Each row is a point on a tangle of strands that fork and nearly touch. The rows are in no order.
Two points are linked if the straight distance between their rows is under 66.4. Some points are linked to none.
K_780: [-13  24  -9  -8  30 -16 -53  -8   8 -13  12 -18  39 -10 -26  16   6   2
  -3 -27  22   5  19]
K_613: [  0   4 -10 -11  14  15   7  -3 -17  15   6  51   2 -12  13   7  -1   8
  21   5 -12  -9  12]
K_475: [-20 -17   6  -2 -19 -10  -8  24   3  -7   4 -22   7  -1 -19  31   3  -7
  -9 -19  12   6 -10]
K_610: [-14  27 -12 -11  -5 -24 -16   6   3  23  16   6   0 -15  -6  24  14  -6
 -19 -27  27 -20   6]
K_615: [ 11 -12   5  -3 -40  -1  25  -6  -7 -25   1  -7 -23   7  -3  -8  -9  14
 -42   2  18  -3  17]
K_842: [  7   3 -16   5  20 -20 -28  10 -39   3  -7 -10 -10  11  -8  36 -10  15
  15 -29   6  15   7]
K_736: [ 18   8   4   9  44 -31  -9  11   6   7  -4  -3   4  20  -9 -12 -24  18
 -14 -26 -22  -6  14]
K_644: [  6   1  12 -10  13  10  23   0  33  -4  16 -15  10   8   1  18 -14   4
  -2  -6  15  25  10]
K_734: [  1 -16 -13   0  13 -14  10  19 -34  19 -34 -23  -3  -5  13   8 -27  -6
  -8  25 -16 -17 -24]
K_164: [ 26  -2   4  16 -16  14  -4 -21  10  24  31  17   2 -24 -10 -22  26  12
 -13   5  -9  17  -4]
K_32: [-15   2  23  -4  11   3  -4  12  23  -6  31 -23  -6  27 -13  -7  17  18
 -32  -7  -6  23  22]
K_838: [ -4 -20   2  -6   7  34  26   8  17  16   3 -13 -10   0  20  -1 -17  -4
  14  16 -15  22  -6]
K_908: [  3 -18  13 -25  35  12   1  15 -14  10  13  17  35   5 -20   1 -13  25
  -4 -32   8  21   1]
K_244: [-13 -40  -4 -12  -5  37  13 -10 -18  -9 -21  22  -8  -3  -3 -27 -37 -11
   8  14  -5 -17  -1]
K_187: [-26  -8  12 -13 -23   9   9   5  -2 -11   6 -11  -2 -12 -20 -14 -16 -24
 -15  36  13  -2 -35]
K_609: [ 24 -25  19  -3 -22  20  15 -11   4 -30  10   5   0  15 -17 -17   7  17
  -4  -4 -21  12  33]
K_542: [-10 -24  12   6  -2  -2   5  -3  -5   1 -28 -28   9  29  13 -17  -8  -3
 -27  14 -23 -13   5]
K_289: [ 23  32   5  -3  32 -45  -2  12   2  17  11  -3   0   6 -12   0 -18   9
   7 -13 -14  -4   1]
K_219: [ 25  -5  -9  41  -9 -14  -6 -24 -15  11 -10 -27  18   8 -11   1  -2   9
   0  -7  -4  10  -6]
K_27: [ 35  -1   6  16 -28  15  37  17   6 -22  24  12 -13 -20   0   8   5   2
  27 -26  -8  11  -9]
K_217: [ 29  -5  29   2 -44  10  20  18   1  -9  23  18   4 -20 -14  12   4  -1
   7 -27   5  15 -22]
K_787: [ 10  19   0  13 -10  14  20  -3   2 -16  -6  11  11 -21  -8 -16  -8   3
  -5  21  40  16 -24]
K_466: [-17  11  -3  11  12  -9  22   3 -17   9   2 -13  12  13   4  -4  -7 -19
  -6  14 -29 -25 -10]
K_656: [ -8  16   6   5 -10 -22   6  13  11 -15  -4  23  24 -15   1  30   0 -14
  -5 -19   9 -32  11]
K_595: [ 12  21  -6   0  52 -27  -5  17  -6   9   0 -18   1   6  -3  -5  -3   1
  23  13 -29  -9 -18]
K_671: [ 12   9   1  -8  -1  -6 -24  -7 -12  -2   2  19  -1 -11 -16   1  23  15
  29 -13  15  18  -9]
K_195: [  1  15  -1  -1  34 -24 -30  35 -20  -7   4  -7   1  -1  -8  31 -10  13
 -30   5 -23 -10  33]
K_469: [  9   3  -8  15  -2  15  58  21   5  -2   8  -6 -20   0  23   7 -18   9
  21 -12 -33  10  -1]
K_321: [ -3   2   6  -3  17   6  23 -20  25   9 -10 -22  -7  28  17 -26 -28 -11
  -1  12   6  -2 -11]
K_451: [-20 -13  13 -18  -3  -4  -4  -2  36  21 -16   2   8   3  21  -3   5 -19
 -10  21 -29  -1   4]
K_993: [ -9 -25   5 -10  -1  13  19   1  16   6  32  -8  -9  16  -2   1 -13   7
 -23 -40 -17  -7  34]
K_15: [ -4  -3   1  17 -33  -5  31  18  -5 -44 -12 -14 -29   5   2   5  -3   3
 -18   6  28   5 -10]
K_676: [ 28   2 -14  22  11  -9 -12 -29  11   0  -4 -21   2   7  -1  -8  -5   1
  17   4  20   9 -12]
K_161: [ -1 -19  11   9 -13 -13   9   6  40  20 -10  -6  -3 -12  12  -7   0 -13
 -21  11 -22  -6 -11]
K_854: [-10  10  -2 -15   8 -29 -20  -2   9  17 -20 -10  25  -7  -1  25 -10  -8
  15 -18  11   6  -7]
K_471: [  9   7   5 -15 -37 -15  -8 -17   0  35 -10  27  11 -29   0   7  -4 -10
   0  -3   2  -8  -5]
K_994: [ 10  -3 -12   7   8 -24 -28  -8   0  15 -19 -37   6   9   6  31  -7   7
 -17  -2   8  19  24]
K_832: [ -8 -21 -13  -5  33  -7 -31  12  11 -26   0  -1 -13   6 -11   8  17  -7
  21  -7  -4 -19  25]
K_900: [  4   4  12 -10 -54   8   5  -9   9  16  -7  27  -2 -38  -4   2 -14 -25
  -3   7  24  -8 -20]
K_853: [-12   5  18 -16  -2 -17  -5   7  -9  -5 -27 -40 -12  19   0 -22  -8 -22
  11  18  -4  -9 -46]
K_166: [ -2 -32 -22   6  13  13   7   5  19 -25  -4  13 -26   4  -4 -12  10  22
  -6 -17  26   4   7]
K_12: [  5  20   5  25 -40  15   9  -9  20 -10   9  17   5 -14  18   4   9 -20
  10   8   4  -5  -2]
K_529: [-29  -1   6 -14 -14  13 -12  -4  -6 -14   8  20  13  -6   1  15  25  -9
  -4   8  15  -6  16]
K_10: [ -9  -6  29 -31  23 -10 -30   7  12  -9  -5 -36  26  26 -10   4   0  -7
 -11   6 -30  13  21]
K_784: [-16   3  11 -35  17 -10 -18  -6  16   3 -17 -17  -1  21   8   1   3 -16
   1  20 -12  -3   4]
K_53: [  2 -13  11  -5 -19  24  -4   5   6  11 -29  31 -10 -31  16 -21  -1   9
 -28  31  10   9   6]
K_436: [  0  26  -5  35 -17   7  13   5  12  -6   8 -12   2  -8  30  30  21 -13
  14  22   3  13  -2]
K_350: [ -1  14 -13 -25   6   4 -16 -39  -8  -1   8   3   0  -3  -3 -12   5 -18
  12  49   1 -14   2]
K_845: [-13  -1  16  -8  25  -2 -33   5   4  -8  13 -18   4  31  -8  -1  17  12
 -27  12 -18  15  33]
K_697: [ -4   6  14 -10  37  -6  -5  19 -27  -8   4   5  39  10 -14  12 -17  10
  -9 -47  -3   0  17]
K_793: [ 16 -27   9 -12   3 -11   7 -14   0  -9 -33 -12   3  23  -9 -15 -22  -1
 -22   0  -8 -11  10]
K_472: [ -2 -11  -5  -5   9  28  37  32  16 -18  -2 -17 -21  -4  27   8 -15   2
  19  20 -31  11  -6]
K_421: [ 22  18  10 -10  18 -21  -4 -10 -10  34   2  -1  16   8  -6   8  -7  27
 -31 -19  16  12  12]
K_524: [  2  18  -8 -13   7 -36 -38   7 -33  28   2  -7 -13  -7  -2  43  -8  11
   8 -14  -5   2  14]
K_618: [ 11  -9 -14  14  -7  16   4  -7  33  -7  20   5 -21 -24  -7 -24   7 -12
 -17  40   6  -6  -1]
K_51: [ -7 -25   2   5  36   6   9  25 -14 -35 -19 -26  13  20  -7 -21  -7  -9
  19   3 -21 -15 -33]
K_535: [-20  26   5 -15  20 -12 -14  -6  16  10  20 -27   2   2 -14 -23  24  -8
   2  39  -9   8 -25]
K_966: [-18   5   7  -3   3  12  12   6   5 -18  -6  10   7 -15  -7 -15   1 -13
 -14  32  20  -4 -22]
K_56: [ -3 -12   7  -8 -22  47  -7 -16 -19  -5 -25  41 -13  -8  12 -37 -20  -5
  11  20   2  -2   3]
K_975: [ 22   7  -7  20  -3  37   5 -21   0  -3  -8   6  -9  -5  22 -27   1 -16
  35  43 -23  -6  -6]
K_592: [ 26   0  -1 -24  -4   8   3 -14 -18  19  20  40 -12 -10   3   4   1  16
   5 -13   3 -13  16]
K_442: [  9   4 -11  27  -3  18   8  -8  -5  -1  35  -8   0  13  -9   5   9  10
  17 -45  17   5   0]
K_821: [-11 -23 -20   0   4   5  24  22 -10 -11 -28   4 -16 -11  14  12 -23  12
  -8   5  17 -11  -2]
K_612: [ -1  13  11  10  37 -13 -35  20 -13  -1  -1  -1  19  16 -12   9 -10   7
   6 -40 -37   2  17]
K_130: [ -3   7 -11  24  -5 -34 -24   8   0  16  -2  -5   2 -22 -17   4  19 -12
  17 -21 -11  -5 -25]
K_503: [ 11 -20 -13  11   2  12  11  -2   0  21   2  17  21 -15   7   1 -10   1
   3 -34  -7  -6  -8]
K_910: [ -1 -30   5  12 -29  33   0  -1  17   8  -2  18 -17 -29   2 -23 -17 -15
  12   2   0   8 -23]
K_30: [  8 -11 -22  26  19  -7  -3  20 -10  33   0 -15 -15  -4  15  26  -3   7
  13   1 -24  -3   3]
K_215: [-35  28   9  -4  25 -17 -41   7   8 -12  19 -20  48  -1 -25   6   2 -14
 -25 -17  -4   0  10]
K_327: [-27  21  16 -11  31 -17 -10  10 -17   5 -15 -44   7  31  -2 -20   8  -9
   8  17 -14   6 -41]
K_377: [  3  20 -24  18   9  22  13  -8  -9  23   3  43 -16 -21  23  -5  11   8
  10  19   8  -4  -2]
K_564: [-13   7 -18  31   3  17   6  16  18  -2  12 -10 -12 -11  20  12  19  -1
   1  22  17   9 -16]
K_182: [-22  35   3 -13  -7 -38 -17  -2  12  31   8 -24  13  -6  -3  28  -2 -15
  -2 -30  15   1  -7]
K_288: [ 32  -2 -13   2  16 -24 -23 -24  15 -11 -14 -21   2   7 -18  -3   2  -6
  21  11  -7  -9   0]
K_593: [-18  20 -25  -9  17 -24 -33   8 -15  35   8   7 -14 -14   0  24  14   9
   5  -7  11  -4   5]
K_314: [ 22  -2   2  11   2   6   2  -8  -7 -12  -1  22  27  -3   8   9  16  25
 -15 -17  16   0  25]
K_300: [-33  -3   0 -30   0  -1   1  10  22  25  27  22 -17 -17 -11   2   4 -25
   1  -5  -3 -24 -11]
K_532: [  7  -5 -11  12 -32  36  36  16  26 -29   9  -3 -18 -33   7 -12  -7   7
 -34  23  21   7   6]
K_722: [ -9  -7  -2   5 -14 -13 -17  -2 -12 -12 -11 -38  12   1 -16  30  -2  -3
 -12   1  40   8 -13]
K_57: [ -6  -2 -23  17  -6 -13 -11 -14 -24 -19 -25 -20  10   1  -5   7   2  -7
   1  18  19 -12 -17]
K_604: [-22  30  11 -27   9 -16  -9 -22  12   9  -1 -19  31  -5  -5 -19   8  -6
   8  30   4  22 -22]
K_806: [ 18  -3  -8  -4   2 -19 -17 -39  -6  -6   1  -3  10   7 -20  -1   4  -5
  11  24 -13 -24  20]
K_835: [-21 -15 -10 -21   9  -1  -1 -15  -1  20  23  11   9 -21 -23  -8 -14 -24
  15  -5 -19 -21  -8]
K_980: [-22   7  -6  -2  35 -22 -23  32  -7 -10 -18  -7   8  10   3   5   5   2
 -35   9 -25 -28  22]
K_216: [  4   7  -8   2   3 -16 -21  -2   2   4   6   6  11 -17 -22   2  17   4
  14 -45  27   0 -23]
K_976: [ 32 -24   2   5 -27  10  -1 -29 -10  -5  -6  23 -19   1 -19 -36 -15  10
  -8  -3   0   2   2]
K_547: [ 21  -3 -12   8  20 -20  -2  -2  17  14 -11 -40  -9  17  12  14 -19   1
 -13   9  -3  -6  13]
K_21: [-18  -6   3 -18  14 -30 -20   9  14  16 -39 -27  20 -11   4   7  -6  -6
  -6   2  10  24 -30]
K_441: [ -3  15 -10  -5 -18  30  33  20  -6 -15  32  22  -6  -3  14  19  20  14
   2 -32   9  -5  19]
K_880: [-40  26   7   8  26 -20 -22  14 -19  -9  -9 -38  -5  36   7  -7   9  -5
  -3   1  -7 -10 -15]
K_176: [-21   1  -3  15  -4   4  17 -11  -1  31   4  -8  12  12  13   2 -19 -26
  -3  -7 -19 -19   8]
K_738: [ -3   0 -13   1  15  22   1 -17  -7 -16  34  -6   0   6 -20 -11   7  11
   0   9  29  14   3]
K_155: [ 15  -9   9 -14  19  23  18 -15  20  -6 -27 -22   0  10  11 -37 -22 -21
  19  31  -3   0 -36]
K_712: [ 11 -22   0  27 -36   6  12  11  28   2 -18   5 -20 -20  20  -2   4  -1
 -15  -8  -1   1   1]
K_750: [  1 -24  -2 -17 -21  18  11 -11 -17 -16 -16   5 -24  -4  -2  -3 -37 -16
  17  20  11  -7 -12]
K_81: [  5  -7  -6   4  -3  -2   8 -11 -39  14 -12 -18   7   3   3  -7 -21 -17
  11  28 -23 -17 -25]
K_414: [-11  26  13  -8   8 -23 -26  26  -4   6   1  -5   7  -8   6  32  23  -3
  22  19 -16  17  -4]
K_468: [  6 -15  15  -9   4  19  -3 -10  -5  -4 -14  11  -2  18   6 -20   5  11
  24  14 -17  16   3]
K_388: [ 13  11  20  -8  -4 -10   4   9  -1 -29  18  -7 -24  24 -19   0  11   9
  18   9   9  26 -11]
K_915: [ 25   6  20  -3  -2 -16  20  20   4 -36 -13  -1 -18  15  -2  -3  -9   4
  18   5  -8  15 -16]
K_218: [ -7  -9   2 -11  -3 -13   9  17  -6  12   7  17 -47  14  -7  -2   1   1
  -7  11 -14 -21   8]
K_677: [ -1  16   1 -20  20 -26   0 -16 -19  45  -3  -2  27   7   1  -2 -15  15
  -7  -4 -10  16  -1]
K_759: [ 15   4  17 -21 -11 -11 -10  -5 -11  38  21   6  22 -20 -21   1   5  15
  -5 -30   2  27 -17]
K_974: [ -5 -15   3   1 -23  41  15 -16  12 -22  22  23  -1   2  -6  -9   2  -8
  15 -22   9  -6   6]
K_116: [  5   0   1  -3   9  10  15   0 -21 -34  22 -20  -7  17 -22  -2  -5   3
   2  27   5  15   0]
K_668: [-13  -9   7  -7 -36  18  -9  -4   1  25  -6  29   3 -44  -9 -30 -23 -12
  -4   9  19  10 -36]
K_491: [ 32 -11  -8  23 -32  17  17  -5  29  19   3  23 -17 -17  16 -26   5  11
 -13 -23  11   2   4]
K_761: [ 22   1  -1  10 -27  13  25 -25 -17   6  -1  21 -10  -6  -3 -25 -27   9
  -7 -15  27   1  -5]
K_374: [-15   7  14  15 -31   8  28  32  -3 -36  -4  -9  -1   7  15  24   8   1
   3 -13   4  13  -4]
K_213: [ 20 -16  19 -22   5   4  24   4   8 -40   7   0   4  18 -13 -17  -6   2
   4  21 -40  10  25]
K_739: [-19   5  10 -15  -8  16  21   3  40  21  12  39  -3 -20  15  -4  -6 -23
   4   8 -16 -16   1]
K_626: [-14 -20   1 -11  13  -1 -29 -26 -15  -1   1 -17  25  15 -23   0   6   4
  -8 -16   9  16  10]
K_170: [-22   1   9  -5 -19  -7 -23   1  16  -8  -3 -15 -26   8   6  15  17 -18
  18  14  10   9 -11]
K_157: [  1  -7  22  -3  -3 -22  22  14  -8 -28 -18 -22 -10  33 -10  -9 -23 -12
   3   0 -11 -11 -26]
K_958: [ 10 -11 -12  21  17 -12  -4  13   0   1 -19 -16   0   8  18  13   6 -13
  36  -3 -43 -11  -5]
K_308: [ -9  18  -5   8   1 -17 -17  -6  22   3  -3  20   3  -1  10   9  20  -6
  -8 -21  13 -26  15]
K_562: [  5 -10  -3 -11  20 -16 -27  24  -2 -19   3  23 -17   2 -19  10  17  16
  10 -33 -14 -18  22]
K_331: [ 18   4  -5  21  -8  28  15  -9   5  -8 -21  15   1 -31   1 -44 -30  -6
  -1  30  19  -2 -27]
K_249: [-12   1  -7  -5  46 -11 -49  -7  11 -24   0  -6  24   5 -29   6  17  -2
  13  -8   3  -2  15]
K_996: [-12   7 -15  -7  56 -12  -1  20  15   5  -5   2  10  -1  -2  -2  -1  -2
   7   4 -12 -17  -4]
K_577: [ 43   7   1  -2 -29  33  36  -9  -9 -12   9  16   6  -7   7  -3 -12  16
  -6 -21  30  16   6]
K_831: [ 13  18 -21  25  -6   5   7 -13 -32  18 -10  18  -7  -8  19  -7  -2  19
   4  14  16   9 -15]
K_145: [-20  16   0  -6  21  -7 -13  30 -10 -21  34 -20 -11   1 -10  33  -2  -3
 -22  13 -18 -15  35]
K_138: [ 12   1   6  15   4 -10  -2  26 -22 -22  -2   1 -10  20  -2  22  -5  15
  21 -37 -13  10  13]
K_745: [-23  23  16   0 -24  -4 -20  11  -9   3   7  -6   3  -2   6  23  23  -8
  12  19   4  28 -17]
K_572: [  7  10 -13  31   7  33  17  -9  -4 -27  -1  10  -8   4  18 -14   5  -1
  34  27   4   5 -10]
K_987: [ -7   6  12   1 -22 -21  19   9 -15   7   9   9 -17  -2 -14  -4  -4  -4
  -9  -2  -2  -1 -19]
K_579: [ 22  12   8   7 -47  33  20 -14 -29  -7   2  14  -1  -1  17  14  -5   2
   6  -5  31  20  10]
K_515: [  9  14  26  -3 -45  -1  -3  14  -4  11   7  12   5 -25   2  24  16  -9
   6  -4  14  30 -19]
K_622: [ 15  14  17   7  -4  -6  27 -12  17   9   3  12 -21  25  20 -17  -8  -6
  12   1 -30  -7  20]
K_340: [-14   9  -8   6  -5  25  15   0  20  23   3  16  15 -10  34  14   1  -8
 -15 -21  30  -4   5]
K_254: [-34 -16  -4  10  -4  14  14 -16  -9  -6 -10 -18  -3  30  11 -21 -11  -2
 -33  12   0 -14  10]
K_287: [-19   1  23 -28  21 -10  -2  -4  20  -2  13  25  -1   5 -22 -36   8  -4
   6  -7  -6  -9 -12]
K_18: [-13 -16 -15 -12  21 -24 -15  -4   5  39 -25 -26 -10  -1   0 -11 -13   3
   7  -4   4   9 -34]
K_573: [ 31 -12  -1   0  19 -27  -1 -12  13 -16 -34 -22   6  21  -8 -31  -6  -1
  -2  17 -15 -18  -5]
K_621: [ -1   7   5  15 -32 -21  10   2  13 -15  -9  17   3 -14   7  13   0 -26
  -1   5 -14 -25   2]
K_330: [  6 -18  -9 -14 -11  16  35  12 -26 -18 -22   8 -17 -21   1  13 -42   0
   0  19   6 -14  -1]
K_348: [ -3  20  -7  -9  20 -23 -17  -6  -4  11  -7  17  -9  10  -4 -16  15   9
  15   4   7   7 -19]
K_121: [ 15 -21   6   1 -20   4  26  12 -12 -13   9  -9 -22  13 -10  -4  -3  27
 -32  -6 -13  10  30]
K_786: [-30  -3   0 -11  15  21  19   2  -5 -32  -9  -2 -12  34  15 -19   3  -3
  -3  24   7 -13  13]
K_4: [ 16 -13  -8  18  17   7  -1 -10   5  11  -8  43  -4 -16  -2 -36  14  15
  17  -9   4   1 -14]
K_772: [-18  12 -17   8 -17  -9 -12 -29 -15  -4   1  -8  12  -9 -12  -3   6 -25
   3  30  13 -20 -15]
K_949: [ 32   0  19   1 -20   0  -8 -14   9  33  -4   7  46 -12   1   7   4   8
   0 -34   8  28  -9]
K_686: [-15  -7  -1 -24  12 -14 -31   1  -1  24  32 -12  -5  -3 -27  19  -2   2
 -29 -27  -3 -11  28]
K_101: [ -2  -6  -9   3  22  -7 -28  -8 -12   8 -30 -24   7   8  15 -12  10 -17
  39  13 -29  -9 -32]
K_332: [ -1  -1 -15  31 -25   8  10  -3 -19 -27  23  -7 -27  14  -9  -1  15   7
   9 -15  11  -4  -1]
K_852: [ -6  21  -2   9   4   6  29 -15  12  -1 -17  -4   0  21  22 -12  -9   5
 -24   4  32   5   3]
K_263: [ -2  -9  -1  -7  -2   3 -17 -25  16  25  19   8  -9  -5 -11 -31  18   7
 -16  16   0  10   3]
K_123: [ -6   5 -24  24 -11  40  17   9 -13 -12   2   3 -11 -28  22   4   6   2
  15  36  20  14 -16]
K_480: [ -4   9 -17  -2 -12  17  33   7   7 -26  15   2 -12  -8  18  26   0   1
  -7  -3  12 -12  26]
K_781: [-24 -14  18   6 -12  10   7  -1  25 -10  17 -22   2  20 -10 -18   9   0
 -34  -7   9  13   2]
K_582: [-30  -5  18  -6 -15  19  10   7 -15   9  15  34  -6   8  -2 -24  10  10
 -21 -26   5  -1  -4]
K_812: [  5 -17 -12   0  -4  -6 -15 -36  -6  -2 -32 -23  -1  13   2 -23  -8 -25
  35   8  -2 -22 -28]
K_238: [ -4   0   8  -7  -9  35  23   6  34  13   7  35  -3 -29  29   9  -7 -16
  13 -16  10   5   2]
K_248: [ 13 -19  -5  23  -6   1 -12 -15   0   6 -34   6  27  -6   7 -11   7   0
  -9  20 -18  -3   2]
K_268: [ -5 -14 -12   5 -25  15  35  18   1 -13  32 -12 -16  12  -5   2  -2  24
 -34 -41 -26 -12  34]
K_776: [-30  -5  -6   8   9  28   6 -12  -9 -34 -23  -4 -15  25  15 -24   2 -11
  19  17  28 -14 -16]
K_636: [-10   2   0   6   8 -14  -1   4  15   6  31 -39 -15   7 -12 -13  13 -12
 -17  34 -11  -8  -9]
K_337: [ 29  -3  11 -23 -11 -10 -20  -3  11  10  -2   5  12   4  -2  10  15  16
 -18 -53  16  -7  19]
K_680: [  1 -12  -7   0 -13  22 -21 -42  -8   1 -38   5   8   1  15 -18 -16 -20
  36  22   7  -1 -12]
K_191: [  7  11 -20  21 -28  18  35  -2  13  -9  16   2 -20  -8  21   9   4   9
 -17   9 -23 -12  43]
K_950: [-10  24   4  21   9  16  18  21 -12  -1  22   9   5  12  26  19  19  18
   7 -29  -2  10  13]
K_229: [ -7 -16 -17  -3  19 -12 -22  13 -10 -31   8 -27  -6   5 -25  24   1  -2
  -7   8  -2 -16  17]
K_723: [ -5  -9  13  -3 -31 -20  17   7 -12   0  -3 -11   4 -14 -21   3 -27 -14
 -20   6   8  -5 -40]
K_397: [ 15   5  -7 -13  18 -13  24  12  15   3 -11 -11 -18  11  26  24 -22   1
   8   9 -12  -7  15]
K_428: [  1 -13   6   1 -17  37   9  -5   8 -24 -30  35 -15 -11  21 -36   0   0
   0  34  -5  -8  10]
K_653: [  3 -16   8  17   8 -29 -13  21 -23 -13 -10  11   9   7 -21 -16  20  12
 -10  -4 -32 -12  -1]
K_594: [-32  13  10 -13  18 -19 -33   0   4   2  15 -17  21  13 -16   2  -6  -2
 -43 -28  -7 -13  35]
K_932: [  3  -1 -13   1  38  -8   6  30  22  -2   2   8 -26   1   3   1  14  17
   4   4   1  -5  -4]
K_140: [ 15 -29 -10   4   2   9   9  -5 -17  -2   1  35 -25  -4 -11 -34  -1  23
   0 -31   1 -12  -5]
K_301: [-33  16   6   2  16 -27 -25   3 -23  14 -19   0 -11  28   8 -12  20   2
   8  -8  -3   3  -8]
K_231: [ -3  10  -7 -11  17   7  21   3   2   2  -7   9 -29  21  26  17  -4   3
  29   1   3  -1  10]
K_38: [ -4   4  -1   1   7   7   1   5  42 -11  10 -20 -24  -4   7 -19  20 -21
  -1  40  -2 -11 -14]
K_944: [ 10  20   6 -28   3 -27 -13  -7   5  33  45  -2   0 -16 -35  -4   4   9
  -5 -17  12  17 -12]
K_199: [-12 -14  -7  20  -3 -19 -22  12 -16   2 -12  14   1 -17  -6  -8  24  -3
   1   5 -11 -14 -24]
K_247: [-27  33  14 -14  12  -2 -11  -6   5   3   1  -9  51  -8   3  11  13  -2
  -5  15   8  25  -2]
K_107: [-15  -3  -1  -2   4   9  -6 -30  -8   8  24 -25  24   6 -30 -10  -2   4
 -16  -4  24  18  -6]
K_625: [ 11   7  -6  -8   1  27  31  -7   8  11   1  16 -42  11  38  -9  -8  -4
  21  20 -26  -5  13]
K_744: [-17 -12  24  -5 -31  17  14  27  12 -18   9  -7  22   0   2  31   0  -4
 -15 -29  13  16   0]
K_791: [-16 -21 -11 -23  32   6 -18 -14 -23 -13  -9 -16   5  18  -9 -15   7 -12
  12  23 -22 -38   8]
K_789: [-18 -24 -17  -6   7   5   0   5  -8  19 -28 -12 -15  -3   9   9 -20  -9
  -1   6   7 -10 -18]
K_83: [ -2  -7 -15  35  -4  -5  -9  -5 -35  17  -2 -15  34 -10  -8  21   2   4
 -14  -9  -8  -2  -1]
K_175: [ 24 -14  -6  24   2 -16   7  20 -12 -25  -8   6   8   3  -8  10   0  19
  11 -15 -27  -4   9]
K_839: [ 29  -1   7 -18 -24   7  14  17 -19   0  30  18   6 -27 -28  17   3   3
  12 -32  28   6 -25]
K_460: [  4 -10   4 -18   4 -11 -13  23  10   5  11  20 -30  -2 -11   9  17  14
   0  -8  -7   2  17]
K_655: [ 36  10  -5  17 -19   9  42  12  -4 -17  20   7 -22  -7  18   6  -9  14
  30   3 -28  22  10]
K_494: [ 14  -5  17 -30   3 -17  -3 -10 -11  25 -21  16  23   3  -2  11 -20   8
   4   8 -28  11  13]
K_97: [ -7  -5  -5   6   3  10  27 -12  26  22  20 -13   4  21   9   6 -21  -7
 -11 -19 -23  -6  26]
K_935: [-24  12   6 -14   7  -2 -23  12   7   6   3  10  36 -12   3  15  30   8
 -26   0  12   7  12]
K_82: [  1 -12 -11  -1 -12   4 -10 -19  10   1   5 -11 -29  -8 -14 -12  12   5
 -22  33  21  -1   1]
K_868: [  2  35   1  -7  13 -35 -18   2  -4  -4 -21  -3   6  12   7  40 -11 -11
  23 -11  14   2   8]
K_271: [  1  47   9  15   8 -44 -31   6   9  -6  -2  -9  20   3   4  31  20  -9
   5   2  -4  -2   6]
K_159: [-20  -5  -3   5  16  -7 -27 -13   1 -27 -24 -15  43  15  -8  -4  10 -10
   5  -4   0  -3   4]
K_405: [  1  15 -17  29   7  13  -1   4 -16   0  31   1  17  -3   9  31  15  13
  13 -16  11   6  12]
K_998: [ -4  -1  -4   4  15   5   4  20  16 -34 -12 -10  10   9  14  21   9  11
 -23  10  -5  -1  40]
K_891: [ 38   1   4 -26 -12   0 -14 -17   1  27  -1   8  39 -11   5  11  15  13
 -26 -41  34   7  13]
K_162: [ -2  17  -8  19  15   8  12 -13 -10  10 -12  12 -12  16  25  -9   1  28
  -8 -10  32  11  -4]
K_418: [ 18  21  11 -17  -3 -29  -9  -9  18   7  36 -12   3  -9 -30   8   0 -12
  20   9   6  19 -12]
K_422: [ 26   3   2  -1 -12  22 -12 -37  -6   8 -22  12   0 -13  24 -18 -11 -15
  36  49  -5  14 -13]
K_988: [ -4   8   0   4  12  16  22  27  18  15  -2  13  18  -3  34  24   7  10
  -5 -40  14  10   6]
K_876: [  5 -16  -9 -13   3   2   0  12 -17  21  33  -3  -3 -20 -21  20  -7  15
 -21 -16  11  -2  15]
K_611: [ 10  -9  -3  27  -8  28  10  -4  10   9 -10  35  -5 -16   8 -47 -13  -2
  13  -4  -7   2 -22]
K_890: [ 16  12  -5  25 -23  -9  19 -17   4  13  10  -1 -25  12  13   3  14   2
  -1  13 -30  -7  32]
K_434: [-23  -4  -5  20 -22   2  -4   1  13 -19  -1 -12 -23  17   5  10  16 -16
  11  -7   1 -11   6]
K_172: [ 11  -4  14 -24 -10 -17 -13   0 -14  31 -14  38  23 -25   2  16   3   3
   2  -6 -20  -2   7]
K_921: [ 15 -16   0  -6  -4 -14 -26  -2  18  22  -5 -19   0  13   3  27  -7  14
 -14 -32  16  16  29]
K_766: [ 30  -4 -23  -8   5   1   4  -3 -26  17  25   6 -19  -8   1  25  -3  24
   2 -11   9   0  28]
K_283: [-31 -16   1 -18  -4  33 -24 -18 -11 -30  -5  30  14  -9  -9 -13  24  -9
  11  15  18   4  -2]
K_77: [ -5   9  14 -15 -18  32 -12 -14 -30 -15  -8  49   5  -6  -3 -19  10   1
  16  25  11  13   0]
K_708: [ 44 -12  -7  16 -17  -3  -7 -19  18  21  10   9   1 -19 -11  -9  18  16
 -16 -17  13   2   4]

A fork is a point with three links, a tip a point with one. Leave the first point through the second and follow the links. Name the first fork or tip that comes.
K_880 / K_327 => K_249
K_30 / K_958 => K_610
K_32 / K_845 => K_56
K_891 / K_337 => K_950
K_611 / K_331 => K_460
K_618 / K_82 => K_781
K_610 / K_308 => K_30
K_421 / K_677 => K_611
K_397 / K_547 => K_418
K_772 / K_57 => K_121

Follow the links from the first point to the second, and from the first to the third. Name the last point that the two ways share.
K_466 / K_524 / K_712 => K_789
K_289 / K_471 / K_876 => K_460
K_195 / K_831 / K_611 => K_832
K_891 / K_854 / K_839 => K_745
K_56 / K_772 / K_480 => K_789
